Points on a hilly landscape, in no order, each with its height.
From any point a ball takes the steepest step (drop divided by distance) to one of its 2 nearest points. It stops when none of these is lower. Distance is the straight distance between rows; heights are no part of it.
Q_103 h=10.2: [103 138 154 112 148 114 193  94 108 129  76 103 152 153 165 123 128 138
 145 145  60 125 133  91 183]
Q_667 h=50.5: [128  99  86  76 134 116 156 107 155 148 100 162 116 126  88 147 127 164
 196 135  46 153  94 151 156]
Q_171 h=47.1: [141 133 103 131 177 138 133 138 132 112 171 185 149 115 138 174 115 105
 147 136 140 107 162  88 143]
Q_927 h=15.4: [152 131 114 192 143 167  75 161 104 145 172  99  91 116 145 156 148 129
  74 133 181 104 140 123 130]
Q_622 h=53.2: [122 112 159  60  64 116 137  87 150 102  76 172 161 139  81 114 151  86
 138 148 107 145 131 113 143]
Q_684 h=28.3: [104 185 153 123  95 155 124  87 127 103 121 106 125 128  71  77 151 105
  96 119 151 131 115 121 133]
Q_222 h=14.6: [138 181 119 158 137 155 119 117 124  98  75 109 174 182 108 111 182 158
 121 126 139 121 137 115 148]
Q_516 h=32.0: [161 150 126 119 139  60 126 118 129  87 138  99 148 181 154 141 117  74
 112 160 154 148  98 143 135]
Q_504 h=45.9: [112 161 146 136 141  83 136 169 135  84 182 159 153  94 131 109  99 123
  69 154 185 162 108 157 162]
Q_939 h=13.9: [170 154 131 203 150 137 101 158  99 163 182  86  91 115  94 168 149 143
  57 109 179  61 155 125 156]
Q_364 h=49.3: [127 118 120 147 126 127  68 121 111 160 177 100 171  94 149 147 113 124
  90 104 153  89 116 128 110]
Q_277 h=26.8: [ 90  74 137 137 104 140 128 122 173 164 135  99  94 107 122 131 141 161
 170 105 151 112  93 126  82]
Q_598 h=36.2: [146 125  83 148 160 172 171 119 136 180 126 199  92 186 153 125  95 111
 181 122  88 102 155 126 119]
Q_963 h=55.0: [112 109 125  95 124 105 131 165 144  79 180 129 127 107 119 137 108 122
 146 130 177 112 102 111 111]
Q_386 h=50.9: [142 128 114 114 104 153 133 139  67 147 155 168  92 112  74 118  71  72
 103 123  89 149 132 146 119]
Q_400 h=26.5: [136 138  97 160 191 153 111 155 148 132 136 172 119 132 133 166 131 108
 145 181 121 185 112 140 136]
Q_931 h=36.7: [103 135 109  93  88 158 138 100 129  80 138 174 173 145 103 117 151 171
 123 141 192 142 151 133 164]
Q_481 h=67.2: [ 92  48 138  77  99 101 164 141 132 130 127 134 123 116 194 141 105 132
 157 152 134 131 132 108 139]
Q_267 h=41.6: [143 141 111 119 164  79 176 151 142 121 112 126 136 127 150 118 102  78
 182 162 106 140  84  93 131]
Q_533 h=9.4: [124 173 124 157 143  97  71 103 133  62 126  92 162 118 158 139 153 150
  77 128 129 168 128 108 167]
Q_952 h=73.2: [134 148 135 100 136 149 158 139  91 147 126 102  84 120  64 105 124 113
 146 120  82 148  93 150 110]
Q_672 h=28.7: [ 93 138 194 146 116 104 135  95 147 105 113 109 130 159 137 116 135 114
  62 103  95 120 127  79 134]
Q_367 h=23.1: [105 137 166 140 182  87 124 139  85 146 161 142 183 141 125 174  64 121
  52 137 140 122 138 169 147]
Q_571 h=71.3: [ 66 148 140 151  80 150  93 169 211 103  82 114 149 115  97  90 151  95
 159 136 190  92  81 102 111]
Q_238 h=31.0: [ 92  72 132 121  91 151  91 125 182 134  93 169 179 155 136 136 165 140
 145 136 168 112 138 123 108]
Q_563 h=39.5: [124 116 144 118 109 127 161 113 121 106 134 112  64 149 116 123 133 183
 121  76  62 124 135  87 148]
Q_392 h=53.6: [ 84 102 192 126 136 171 121 176 141 139 129 133  74 103 157 116 143 112
 137 160 147 128 148 136  94]
Q_288 h=48.1: [101 127 149 103 116 114 147 180 148  70 162 199 157  86 114 100 112 146
  91 152 159 185 135 166 174]
Q_715 h=70.6: [156 140  94  96 119 111 152 131 112 135 137 122  67 125  94 108 107 104
 163 138  89 194  82 147 125]
Q_489 h=12.4: [160 156 106 200 173 121 121 189 101 152 154  86 141 142  64 159 144 171
  87 107 193  44 120 111 157]
Q_7 h=10.7: [166 141 116 175 163 138  85 183 126 157 169 114 139 139  58 161 142 108
  86  94 167  43  98 111 118]
Q_4 h=45.2: [150 110 116 147 135 188 130 143  85 153 122 170 143 133 147 139 133 126
 130 118 114 108 191 107 124]
Q_284 h=52.2: [112 149 111 167 156 151 164 141 146 157 114 173 117 134 107 106 112 118
 126 123 106 141 128  89 135]
Q_63 h=28.6: [138 184 143 128 206  70 123  84 146 111 143 122 187 134 146 178 111 130
 110 134 146 106 152 136 149]
Q_88 h=19.5: [109  69 131 125  58 166  97 122 131 184  73 106 127 150 123 119 161  99
 135 160 166 131 100 137  98]
Q_783 h=42.6: [111 123 132  99  88 138 126 137 166  77 139 162 122 187  51 119 156 136
 125 116 156 125 113 130 116]
Q_644 h=32.8: [137 143 150 110 179 137 151 178 128  87 149 125  82 149 155 128 144 157
 168 127 132 104 147 127 105]
Q_884 h=52.7: [163 102 111 148 109 161 110 154  89 141 160 123  83 135  81 131 116 120
  98  91  95 137 127 130 103]
Q_734 h=28.8: [118 102 131  61 146 114 146 111 142 134 119 158 115  97 201 140 109 155
 194 145  67 139 156 169 142]
Q_582 h=65.4: [ 99  68 140 110 113 139 161 122 118 145 114  86 117  88 223 127 132 168
 176 142 126 115 155  95 134]
Q_182 h=69.4: [ 69 138 184 118  79 119 131 152 198 103  64 102 108 105 128  92 147 110
 162 139 173  99 124 104  98]
Q_813 h=13.2: [ 96 111 152 141  85 172 131 132 124 187  87  93 122 128 103  80 150 130
 124 147 151 132  99 158  91]
Q_372 h=32.2: [126 102 117  89 135 136 159 122  91 133 133 160 123 100 189 134  93 159
 158 115  56 116 189 118 159]
Q_799 h=48.9: [145 170  93 149 105 150  78 101 134 107 139  66  98  94 147  99 164 123
 135 119 147 148 102  96 122]
Q_235 h=55.9: [ 85 131 200 134 172 146 157 204 157 141  91 114  96 109 155 105 147 142
 174 154 128 120 132 155  90]
Q_967 h=13.0: [173 149 116 159 154 111  91 150  95 175 156 136 126 142  67 168  99  88
  77 110 149  72 136 135 132]
Q_938 h=35.1: [191 209  81 167 155 121  68 138 107 163 134 133 113 125 158 128 124 133
  96 120 192  93 191 159 160]
Q_83 h=37.5: [109  79 159  78  61  89 111 154 151 104  91 167 163 178 119 109 134 112
 102 135 145 133 126 145 121]
Q_576 h=53.3: [127 139 125 122 129 138 152 125 199 125 102 203  72 164 126 111 140  99
 158 182  94 189 128 152 153]
Q_445 h=20.3: [138 128 139 159 122 129 103  93  92 138  99 135 181 153 125 148 120 108
  55 118 104 131 158 102 165]
Q_649 h=51.6: [ 86  62 178 125 128 152 127 180 131 180 131 112  95  74 163 133 114 110
 145 136 106 111 120 125  80]
Q_518 h=31.8: [159 179  75 126 146 115  90 119 112 152 108 132 213 148 174 129 137  97
 126 164 219  93 133 146 154]
Q_814 h=52.1: [ 99  95 147 171 159 133  98 176 160 153  95 125 182 109 176 116 138 147
 149 116 118 109 127 113  85]
Q_902 h=33.2: [165 199  89 162 166 115  73 129 131 128 104 143 184 142 146 155 161 112
 105 157 202 104 157 115 176]
Q_957 h=40.6: [142 123 145  86 111 135 129  97 132  99 167 181 129 126 103 145 102  45
 120 128 103 124 146 119 127]
Q_151 h=21.1: [104  91 166 140 197 106 125 172  89 148 157 138 172 140 137 175  79 152
  88 114  96 111 134 149 118]
Q_166 h=42.9: [112  97 139 101  97 137 146 111 145 118 105 143  70 134  75 131 145 207
 119  94  83 152 133 145 151]
Q_370 h=48.6: [148 160 122 126 138 130 147  93  75 138 177 166  99 110  81 157  56  74
  91 134 126 130 152 137 158]
Q_484 h=53.0: [155 172 121 108 144 101 127 146 109  70 147  66  75 118 129 116 136 137
 152 120 121 152 109 129 121]
Q_800 h=43.1: [139 130 113 116  98 161 128  81 100  97 129 190 151 140 138 132 128 109
 134 126 126 121 200 107 148]
Q_261 h=53.7: [118 158 122 154 134 138 126 171 120 157 101 153 129 113 103  68 106 131
  98 112 113 165 118 126 119]
Q_640 h=43.6: [130 115 126 131 128 139 164 126  66 168  87  97 162 174 137 110 126 156
 128 137 109 142 115 157 121]
Q_236 h=49.8: [102  76 123 121 164 145 123 165 128 171 162 144 132  51 153 157  85  97
 154 137  96 132 108 103 106]
Q_828 h=62.7: [ 96  97 199 120 153 121  94 174 141 100 124  97  89 102 177 156 151 160
 129 155  87 154 136 150 107]
Q_792 h=29.0: [137 141  78 155 144  96 104 112  78 177 149 128 178 118 172 148  66 113
  94 140 196 121 139 166 147]
Q_191 h=23.4: [105  88 133 153 132 149 137 120 154 148 131 118 113 149 149 129 137 200
 140 102 121 124 131 145 106]
Q_585 h=38.1: [104  90 128  94  73 144 133  99 134 152  88 100 108  69  46 135 148 157
 152 108 124 124  89 117 115]
Q_743 h=33.5: [147 129 150 179 166 108 101 148 133 144 151 104 101 114 174 122 115 118
  92  81 101 103 142 113  86]
Q_737 h=73.4: [136 101 165 103 135 112 112 124 100  91 168 125 111 178 157 174 118  95
 102 138 126 117 151 133 127]
Q_227 h=57.4: [132  98 131  75  89  90 136 143 170  64 152 120 124  97 105 146 138  95
 185 147 153 130  87 115 122]
Q_61 h=37.9: [108 119 126  81  75 115 108 160 151 108 147 177 153 179 104  83 128 126
 106 117 185 109 113 164 107]
Q_274 h=32.3: [134  87 141  85  77 114 120 155 106 122  93 122 124 198 144 104 144 142
 124 136 151 128 137 172  98]
Q_773 h=48.5: [101 112  96 150 136 137 112 127 156 151 174 142 123  36 161 133  90 112
 133 124 132 155 118  70 118]
Q_21 h=48.7: [161 155  91 157 184 122 153 117 132 117 155 169 108 127 108 201 111  87
 122 156 134 131 160  82 182]
Q_812 h=55.1: [133 157 127  98  98 101  95 178 135  55 115  93 114 114 101  86 154 148
 152 110 147 134 105 147 109]
Q_462 h=33.4: [124 109 129  77 135 124 122  95 162 103  97 140  89 120 208 154 166 180
 191 160 101 149 170 157 144]
Q_281 h=22.9: [104 109 150  58 145  95 179 127 158 116 133 157  94 170 180 131 107 163
 184 150  84 128 133 180 136]
Q_374 h=47.4: [128 162 132 185 102 167  87 122 141 144 153  65  76  82 139  76 150 115
  96 108 163 122 109 100 100]
Q_90 h=63.9: [156 127 108 157 113 129 100 122  77 112 151  90  78 105 172 153 120 128
  77 139 124 181 150  94 156]
Q_761 h=54.9: [184 158  96 145 173 178  68 164 103  99 131 150 124 110 130 141 171 137
 140 129 107 146 167 148 115]
Q_983 h=36.0: [128 138 118 100  89 137 119  77 134 142 160 173 142  98 123 104  79  60
 127 106 135 123 130 122 103]
Q_409 h=54.6: [132  99 121  86 134  85 146 159 180 111 104 174 127 102  77 134 127 138
 174 127  54 167  86 134 143]
Q_146 h=34.1: [109 111 109 101  98 156  91 124 149  90 133 166 181 166 121 132 169 159
 133 120 182  97 152 137 127]
Q_186 h=23.0: [145 117 107 138 163 118 116 195 122 121 153 144 104 155 151 152 119  96
 125 175 153 169 108 146 114]
Q_866 h=27.6: [112 110 139 125 101 119 135 155 149 137  93 100 100 187 166  87 148 140
 156 141 180 121 118 151  82]
Q_105 h=35.9: [137 183 100 178 197 107 147 104 111 119 146  64 154 133 119 157 128 201
 129 105 132 129 108 134 151]
Q_631 h=24.3: [109 123  88  95 111 103 192  99 136 143  89 124 152 125 128 103 115 158
 185 157 125 188  90 139 148]
Q_494 h=48.2: [132 145 102 124 107 145  95 120  90 128 133 125 181  87 134 105 121 110
  97 120 146 117 141 107 136]
Q_189 h=39.3: [157 154 101 172 109 166 140 101  84 167 169  74 134 138  96  84 140 179
  86  82 150  96 109 179 104]
Q_474 h=46.7: [145 189 121 115 158 121 174  88  92 124 159 174 123 113 117 130  85  90
 116 124 149 106 186 128 154]
Q_207 h=41.2: [151 118 135 144 113 160 168 115  56 160 140  77 123 159 133 102 130 163
 113 111 122 112 145 182  95]
Q_371 h=40.8: [155 110 108 183 167 203 154 148 121 189 149 168 111 163  97 148 127 100
 140 130 128  89 140 120  91]
Q_70 h=56.6: [156 170 124 115 140 125  88 186 106 107 120 121 155 126 109  95 147 119
 125 121 129 126 112 158 107]
Q_258 h=47.5: [126 116 130  54  89 141 147  85 114 111 152 124  76 109 150 130 135 128
 184 144 144 141 145 156 117]
Q_881 h=31.4: [150 128 126 119 131 112 136 106 111 152 155 157 124 163 132 107  64 121
 129  60  70  98 135 161  83]
Q_555 h=34.8: [119 121 139  73 125 118 177  97  98 125 136 137 124  87 138 119  97 149
 145 103  25 112 148  90 179]
Q_317 h=52.3: [134  86 113  48  86 138 144  85 150  92 164 144  94  92 127 163 138  87
 200 159 138 134 120 123 130]
Q_332 h=31.9: [178 127 136 198 177 115 147 118 112 175 149  60 118 126 156 135 131 127
 122  94  81  94 121 127  88]
Q_718 h=51.0: [168 166 119 138 121 146 112 108 113  86 143  70  72 132 110 119 164 128
 128  98 122 126 127  97 118]
Q_316 h=30.4: [ 89  90 161 100 113 124 123 143 192 127 101 106  90  55 103 135 150 161
 189 107 139  78 114 130  74]
Q_38 h=23.3: [111 154 161 147  83 154 139  88 119 112 114 122 101 170  99  99 137 120
  64 105 131 137 143  87 149]
Q_56 h=55.5: [ 85 108 179 104 131 108 131 131 192 144 103 126  81  85 179 117 133 156
 162 105  64 116 136 107 123]
Q_183 h=39.4: [126 150 102 131  78 141 141 130 135 128 123 123 104 122 107  62 130  82
 123 126 175 123 104  69 119]
Q_819 h=43.0: [ 81 145 144 172 134 102  75 120 186 120 159 110 134 128 149 119 115 130
  77 109 156 145  87 118 110]
Q_32 h=63.8: [126  57 167 113  92 129 153 124 133 142  87  76  84 105 196 131 176 185
 163 123 103  93 155 124 112]
Q_444 h=47.0: [ 97 110  98 128 104 128 131 144 167 145 146 166 149  64 128  97  98 111
 128 136 149 177 105 106 126]
Q_190 h=30.5: [152 154 107 152 199 129 124 114 130 143 136 114 118 118 162 180 128  75
 166 181 115 160 100 119 134]
Q_270 h=28.4: [147 148 116 161 162 116 107  78  71 148 138 112 182 141 102 161  93 159
  70  90  92 128 136 177 145]
Q_110 h=50.8: [128  75 134 149 110 138 167 171 162 180  72 150  69 197 142  92 144 166
 141 118  92 129 141 132 105]
Q_420 h=23.2: [180 167 106 157 157  61 109 120 102 140 136 130 114 169 128 178  98  91
  90 146 172 124 181 134 175]
Q_142 h=40.2: [ 88 131 198  89 111 144 131 136 127 127  46 113 141  75  62 113 172 151
 149 145 115 126 125 171 112]
Q_181 h=47.3: [141 102  90 123 138  83 149 147 158 108 141 161 209 173 126 146 111  86
 156 148 166 123  83 114 130]
Q_936 h=41.7: [115 160 117 143 111 152 125 166 118 103 153 123  99  94 107  81 126 133
  91 112 181 134 128  98 129]
Q_77 h=38.7: [164 127 101 169 166 180 112 126 128 158 136 198 101 174 140 169 113  82
 156 131 102 114 165 146 103]
Q_287 h=10.1: [126 136 146 183 137 144 116 159 124 109  78  79 132 148 125 119 187 152
 117 145 111 154 118 102 140]
Q_546 h=30.6: [122 207 111 154 192  65 113 109 149 115 131 104 218 114 160 152 118 139
 124 152 199 101 120 148 163]
Q_694 h=17.8: [161 158 115 130 164 120 121  97 110  84 106 119 165 179 138 153 156 153
 135 122 117 133 150 124 149]
Q_529 h=36.3: [196 211  95 153 130 152  65 106 104 123 128 112 125 145 175 104 166 132
 105 111 162  93 175 157 132]
Q_89 h=67.3: [ 98 119 163  99 100 129 153 156 146 105  59 117 156 112 147  97 160 108
 190 141 151  82 151  81 104]
Q_279 h=61.8: [111  91 140  73  96 154 167 110 110 131  74 118 146 140 103 139 157 125
 187 152 119 111 133 113 129]
Q_500 h=51.3: [111 102 134  98 117  98 163 168 171  84 127 193 123 107  94 125 127 151
 132 153 111 189 120 141 159]
Q_971 h=20.4: [124  97 140 118  68 137  57 171 123 146 138  74 149 126 145  88 176 178
 121 100 172  82  82 205  82]
Q_455 h=58.2: [136 129 139  85  91 132 122  98 129 108  74 133 162 166 124 115 164  75
 162 140 122 123 131  99 117]
Q_606 h=36.1: [ 71 118 144 128 136  83 143 133 198 126 136 116  94 104 113 125 104 151
 138 143 129 176  59 166 118]
Q_29 h=33.3: [168 191  94 165 199  81 138 163 115 116  99 139 164 111 120 139 124 141
 118 131 119 143 151  91 171]
Q_290 h=32.7: [120  70 142 126  98 147 110 133 159 135 113 139  97 166 114 147 149  82
 136 135 114 127 110  90 103]
Q_331 h=18.1: [130 120 143 173  76 157 143 114 116 183 113  60 140 119 101  67 165 143
 126 100 128  96  97 137  87]
Q_857 h=42.5: [161 109 148 179 173 200 167 150  84 168 164 128 116 132  75 150 149 132
 121 120  88  77 154 136 101]
Q_805 h=59.5: [121 102 133 123  84 112 125 106 155  81 155 108  90 111 139 145 130  73
 121 168 134 180  91  85 154]
Q_760 h=58.3: [106  97 186 109 106 129 105 114 189 145  95 131  51 100 131 125 158 150
 126 103  88 129 143 159  96]
Q_994 h=18.3: [106  96 159 122 168 117 118 129 120 132 137 124 149 141 141 166 109 151
 119 130  71 144 110 143 130]
Q_820 h=67.9: [131 108 106 100 103 130 125 131 128 157 110 112  81  82 133 121 124 138
 155 132  93 175 109 127 127]
Q_514 h=43.7: [160 149 114  84 114  87 182  80 149  91 154 158 123  88 157 101  98  94
 159 137  79 148 129 101 187]
Q_366 h=44.6: [147 106  89 137 163 111 133 156 131 139 112 136 168 143 124 154 117  77
 175 148 118 125  91  78 114]
Q_55 h=24.4: [144 142  63 123 117 131 176  70 120 142 142 155 161 116 109 128  86 100
 151 147 142 159 111 112 159]
Q_209 h=36.4: [ 86 151 200 150 118 161 118 126 134 127  73  79 180 110  73  93 170 142
 124 137 117 102 108 155 113]
Q_472 h=40.5: [124 131 129 118  44 139  81  81 137 136  74  86 113 116 158  76 167 139
 122 119 155 153 140 134 114]
Q_309 h=28.5: [139 109  58 131 121 146 168  93 102 192 117 150 144 139  92 123  86 111
 167 112  89 150  92 114 127]
Q_681 h=47.2: [128 155 112 161 131 118 118 122  68 159 100  93 209  74 128 115 106 124
  74 127 137 134 130  88 164]
Q_116 h=46.5: [123 176 146 167 159 109 146 115  68 158 122  81 189  92 104 137 105 157
  51 113 156  90 161  94 180]
Q_155 h=17.0: [151 104 113 188 148 191  81 174 109 170 154 114 127 113 137 142 148 117
 110 140 142 120 115 146  95]
Q_230 h=29.4: [ 81 128 153 137 123 115 151 160 162 136 127  99  36 139  95 105 124 152
 129 131 114 174  69 147 116]
Q_851 h=44.3: [104 125 151 137 167 181 174 124  96 154 146 160 144 142  80 149 110 155
 112 106  91 100 152 135 130]
Q_278 h=46.9: [131 110 149 115 124 140 176 126 116 168  87 120  96 173 145  99 136 152
 160 128  79 130 136 145 126]
Q_244 h=45.7: [113 155 140 156 180 136 174 140  73 159 139 136 167 100  85 143  88 145
  82 116 124 112 148 108 160]
Q_37 h=54.4: [ 91 105 142 126 101 105 179 105 154 112 137 114 121 160 106 137 116  96
 118 168 153 155  77 103 151]
Q_742 h=25.7: [148 141 131 128 202  73 129  75 147 103 162 142 166 147 157 205  90 113
 129 137  88 136 130 136 155]
Q_497 h=32.6: [100 169 173 113  96 155  98  85 117 126  97  93 196 130  92  91 158 105
 106 121 128 106 104 137 120]
Q_67 h=73.0: [106 132 138 164  86 158  76 192 170 106  83 108 129 141  58  92 179 115
 125 117 150 103  72 118 112]
Q_109 h=50.4: [154 166  70 155 164 150 176 118 132 114 132 175 103 142 112 144 119 129
 136 135 117 158 150  75 182]
Q_781 h=28.9: [130 153 147 104 151 104 122 100 106 138 137 137 180 165 141  98  91 126
 118  94 104  98 146 183  88]
Q_637 h=35.2: [159 144 124 152 159  82 119  92 135 127 171 113  78 144 183 153  92 134
  98  79  88 121 140 111 119]
Q_454 h=64.8: [ 89  86 151  83 118 154 200 171 127 120  80 140 127 124 112 132 151 121
 193 165 141  94 138  73 138]
Q_785 h=43.4: [117 174 127 123 112 105 166 151 113  89 158 121 119  85 115  88 104  97
  91 149 183 157 115  98 158]
Q_268 h=26.7: [154 143  99 134 153 103  82 140 105 147 125 156 203 152 144 128  98 117
 102 106 121 123 126 167 106]
Q_246 h=71.4: [106  60 148  92 131 114 148 141 141  94 175 173 131 177 154 179 105 116
 134 156 136 119 144 128 138]
Q_962 h=19.6: [155 108 113 148 161 168  87 192 114 141 140 111 105 156 118 151 149  80
 142 167 156 132  94 142  92]
Q_950 h=74.7: [141 115 139 100 115 104 103 147  84  85 157 139  95 131 169 142 102 123
  89 122 119 160 160 155 129]
Q_212 h=66.1: [147 107 130  99 122 112 126 158 111 129 129 134  86  99 189 118 112 108
 150 142  90 160 143 131 119]
Q_399 h=50.3: [129 115  97 134 122 107 146 105 147 100 150 103 157 158 117 157 123  86
 146 164 181 135  74  85 136]
Q_487 h=53.9: [164 149  88 155 150 170  99 124  91 142 152 141 109 103 104 147 125 135
 118 115  96 159 143 143 124]
Q_80 h=32.4: [141 101  82 104  65 154 122  84 118 167 129 151 142 135  84 105 106  93
 150 100 131 127 107 129 100]
Q_887 h=37.1: [149 165 127 109 150  74 180  92 117 121 107  95 162 161 160 125 103  61
 161 172 140 132  93 115 133]
Q_643 h=61.3: [113  77 196 139 112 139 157 128 172 148 106  82  74 151 173 113 174 158
 164 120 101  80 130 124  81]
Q_972 h=64.5: [108 103 145 112 132  99 117 186 150 102 119 130 113  75 183 127 131 138
 148 166 114 178 133 129 130]
Q_990 h=45.1: [133 180 119 136 145 104 153 120  99 128 141 126 145  96 115 122  93  90
  80 144 184 122 152  84 166]
Q_295 h=22.2: [137 118 123 115 185  84 148 119  99 112 152 142 149 131 163 177  76 135
 125 145  56 153 127 151 173]
Q_239 h=26.9: [199 162 113 128 142  47 134 123 123 110 152 149 136 172 136 151  95  55
 100 172 186 140 134 161 170]
Q_650 h=37.3: [139 139 136  89 137 145 117  92 127  75 125 141 110 158 166 137 161 188
 168 120  98 151 180 172 126]
Q_567 h=44.7: [105  93  99 114  88 120 106 117 150 131  96 157 185  88 121 123 126 137
 140 146 131 181 113 128 141]
Q_714 h=37.0: [162 127 121 143 163 113 140 134 121 102 150 114  84 155 150 140 131 165
 122  78  73 116 145  95 130]
Q_451 h=35.3: [108 145  93 121  59 158 154 104 133 133  87 134 118 138 108  65 147 116
 136 161 191 165 115 108 139]
Q_121 h=18.5: [145 135  98 115 109 100 137  58 157  97 158 148 143 127 164 133 108  93
 141 146 144 171 120 132 148]
Q_411 h=26.6: [ 96 112 198 178 106 131 140  86 155 155  88  85 124 138 178  95 144 126
  94  99  84 108 132  76 112]
Q_653 h=27.4: [161 152  47 133 143  85 137 114  96 150 148 134 182 130 117 131  79 116
 123 130 180 141 105 132 144]
Q_139 h=41.8: [114 101 109  74  71 130 116 111 140 107  90 139 155  63  65 137 158 157
 164 129 136 144 109 123 139]
Q_64 h=34.3: [169 198  90 213 159 140  84 126 121 179 102 149 142 161 141 144 145 145
  73 141 198 103 188 136 179]
Q_700 h=20.6: [176 175 123 170 162  95 124  89 107 132 114 104 140 178 152 148 136 135
  90 119 150  98 174 110 154]
Q_728 h=30.3: [151 184  89 145 159  86 130 130 121 173 144 163 184 129 163 125  86  99
 106 165 232 111 143 165 157]
Q_327 h=18.0: [133  80 155 156  94 162 106 176 139 142 160  92 133 109 142 104 189 208
 131 109 154  72 132 197  73]
Q_535 h=37.7: [135 169 101 153 163 144 157  72  90 152 169  79 133 151 110 126 116 194
 122  90 142 121 123 179 119]
Q_548 h=40.3: [135 133 145 109 113 175  83 110 126  99 131 153 116 137 110 127 162 159
 126 109 104 135 170 178 116]
Q_885 h=51.1: [ 93  90 126 154 173 150 129 186 138 166 130 146 162  86 159 138 113 135
 152 155 146 139 118 111 107]
Q_639 h=50.7: [102 134 124 135 120 114  74 116 136 113 199 106 159 103 101 167 114  95
  69  99 181  81  86  95 122]
Q_108 h=22.1: [105 127 180 207  85 157 140 110 155 166  80  82 132 120 133  56 183 156
  89 105 107 108 140 118  99]
Q_815 h=46.0: [138 121  83 129 148 175 121 164 108 112 164 175 146  97 141 135 133 145
 138 110 165 106 179  97 121]
Q_926 h=62.6: [136  92  96 135  87 121 100 110 110  92 159  99  99 132 163 157 127  99
  87 148 167 167 125  81 143]
Q_755 h=40.0: [110 116 125  75  82 151 174 106 123  85 149 191 131 137 116 119 122 135
 142 132 156 132 175 120 154]
Q_995 h=52.9: [127 117 122 139 107 158 144 153  98 178 108 160  86  94  90  90  97 109
 106 108  58 167 126 109 133]
Q_31 h=16.5: [148 134 143 132 146 104 158  87  66 129  98 120 160 159 153 146 104 135
  94 120  57 128 168 104 183]
Q_821 h=55.8: [189 170 121 122 175 141  74 171  91 114 152 130 125 126 119 142 148 106
 114 123 142  96 151 166 114]
Q_524 h=58.4: [ 97 126 195 143 136 133 140 150 140 110  94  70 134 125 161 107 158 149
 159 132 123  88 130 133  91]
Q_865 h=38.8: [123 149 132  61 100 106 165  75 116 126 116 136 130  71 152  85 116 125
 169 111  70 149 150 124 154]
Q_928 h=23.6: [132 107 131 131 104 127  84 105  97 135 113 149 168 144 132 129 105 106
  87  96  73 140 143 146 118]
Q_922 h=38.0: [155 169 105 127  82 173  81  76 109 129 106 104 143 146 179  82 178 137
 126 119 167 124 159 145 114]
Q_389 h=12.9: [153 169  89 123 120  97  72  76 145  91 141 124 157 111 158 124 130 123
 108 109 129 158 128 121 136]
Q_592 h=34.5: [140 169  92 161 174 107 148 168  88 118 109  90 166 123 116 125 115 159
 137 125 137 142 102 110 145]
Q_433 h=25.9: [ 97  85 154  97  72 147  92 145 164 132  96 132 133 139 110 121 171  93
 147 151 173 104 110 120  89]
Q_262 h=34.2: [107 102 124 100  93 121 141 106 173 146  43  99 107  64  91 130 156 166
 190 114 143 106  95 134  98]
Q_415 h=19.0: [136 140 143 144 180 154 124 166 116 123 172 130  93 172  70 159 129 131
 114 120 130 117 108 153  98]
Q_343 h=69.3: [122  59 130  82 116  76 155 138 140 101 161 173 163 115 175 159  83 112
 137 133 103 123 135 107 150]
Q_394 h=40.4: [ 74 144 157 138 141  82  95 117 184  99 161  92 150 125 103 135 107 119
 112 118 134 152  52 155 106]
Q_878 h=32.1: [150 217  93 151 174  61 107 160 126  91 114 128 193  90 135 124 121 129
 102 149 179 134 136 127 187]
Q_408 h=22.8: [121 118 146 128 152 126 137 161 124 112 157 114  59 170 114 134 121 167
 110 114 109 153 110 158 113]
Q_390 h=60.5: [121  79 175 124 125 126  95 130 149 135 125 111  57 126 158 154 147 163
 114 115  46 154 128 150 119]
Q_986 h=29.9: [ 94 131  88 106  82 130 173  97 154 144  73 147 138 135  78  93 138 172
 165 133 161 171 106 136 141]
Q_960 h=29.2: [113 130 154  76 147 135 173 161 124 112 123 145  82 156 161 120 146 173
 184 154 134 133 166 175 115]
Q_241 h=47.8: [144 159 100 113 121 128 187  80 137  86 169 137  91  83 123 120 116 104
 145 127 110 139 132  52 175]
Q_286 h=30.1: [168 128 131 177 168 116 134 109  72 167 138  83 167 126 109 166 108 132
  93  94  90  92 131 108 132]
Q_886 h=45.8: [104  76 120 122  97 160 148 131 178 147  97 215  72 167 107 152 142 124
 137 171 108 172 135 120 161]
Q_377 h=23.5: [110 132 138 138 117 143  83 165 156 128 112  85 126 149 141  86 167 158
 155 132 174 102  94 182  87]
Q_987 h=53.4: [101 113 179 116 158 129 108 150 167 135 112 143 154  91 188 117 136 134
 153 115  81 115 161 123  92]
Q_324 h=43.5: [125 131 153  67  73 162 105  83 120  97 158 132  91 123 112 106 156 125
 139 101 146 114 165 148  97]
Q_663 h=46.3: [128  88 114  90 107 116 145 113 170 156  85 147  63  91  86 146 131 191
 151 101  50 144 106 144 159]
Q_584 h=20.5: [133  84 148 164 113 174 143 136 146 149 178 113  79 136 123 123 166 207
 128  95 127 101 142 184  73]
Q_682 h=15.8: [153 130 135 139 183 136 135 154  76 151 162 141 106 183  83 185  93  97
  98 143 143 100 132 165 125]
Q_422 h=52.8: [118 103 102 125 110  93 117 132 164  95 212 154 163 107 102 141  90 101
  88 114 184 115  87  91 125]
Q_337 h=38.9: [114  68 143 124 112 176 110 144 166 134  91 163  85 157  72 175 177 133
 140 146  86 146 120 120 130]
Q_350 h=5.1: [117 134 162 138 134 113  88 136 147  67 106  96 128 128 131 146 164 137
 115 127 106 149 126 100 139]
Q_299 h=45.3: [ 74 133 156 174 106 149  99 130 177 145 126 101  91 115 130  91 127 114
  96 124 153 140  90 107  97]
Q_149 h=33.6: [167 119  89 148 166 129 164 119 105 166 141 170 117 186 154 131  80 143
 156  72  50  87 150 148 115]
Q_776 h=46.6: [114 100 135  73  79 131 118 104 150  85 153 158 166 141  63 140 135  85
 129 128 135 122 118  97 130]
Q_717 h=26.0: [148 161 129 119 158  80 118  93  74 123 152 135 170 137 113 167  76 108
  78 123 102 139 138 182 150]
Q_587 h=17.9: [ 95 144 121 115 124 131 178  65 120 143  81 111 164 134 129 106 127 172
 162 125  94 154 115 120 147]

Where does a ball stop that starts at each point below?
Q_667 => Q_994
Q_821 => Q_103
Q_37 => Q_350
Q_715 => Q_327
Q_278 => Q_994
Q_284 => Q_813
Q_950 => Q_327
Q_422 => Q_103
Q_995 => Q_103
Q_582 => Q_327
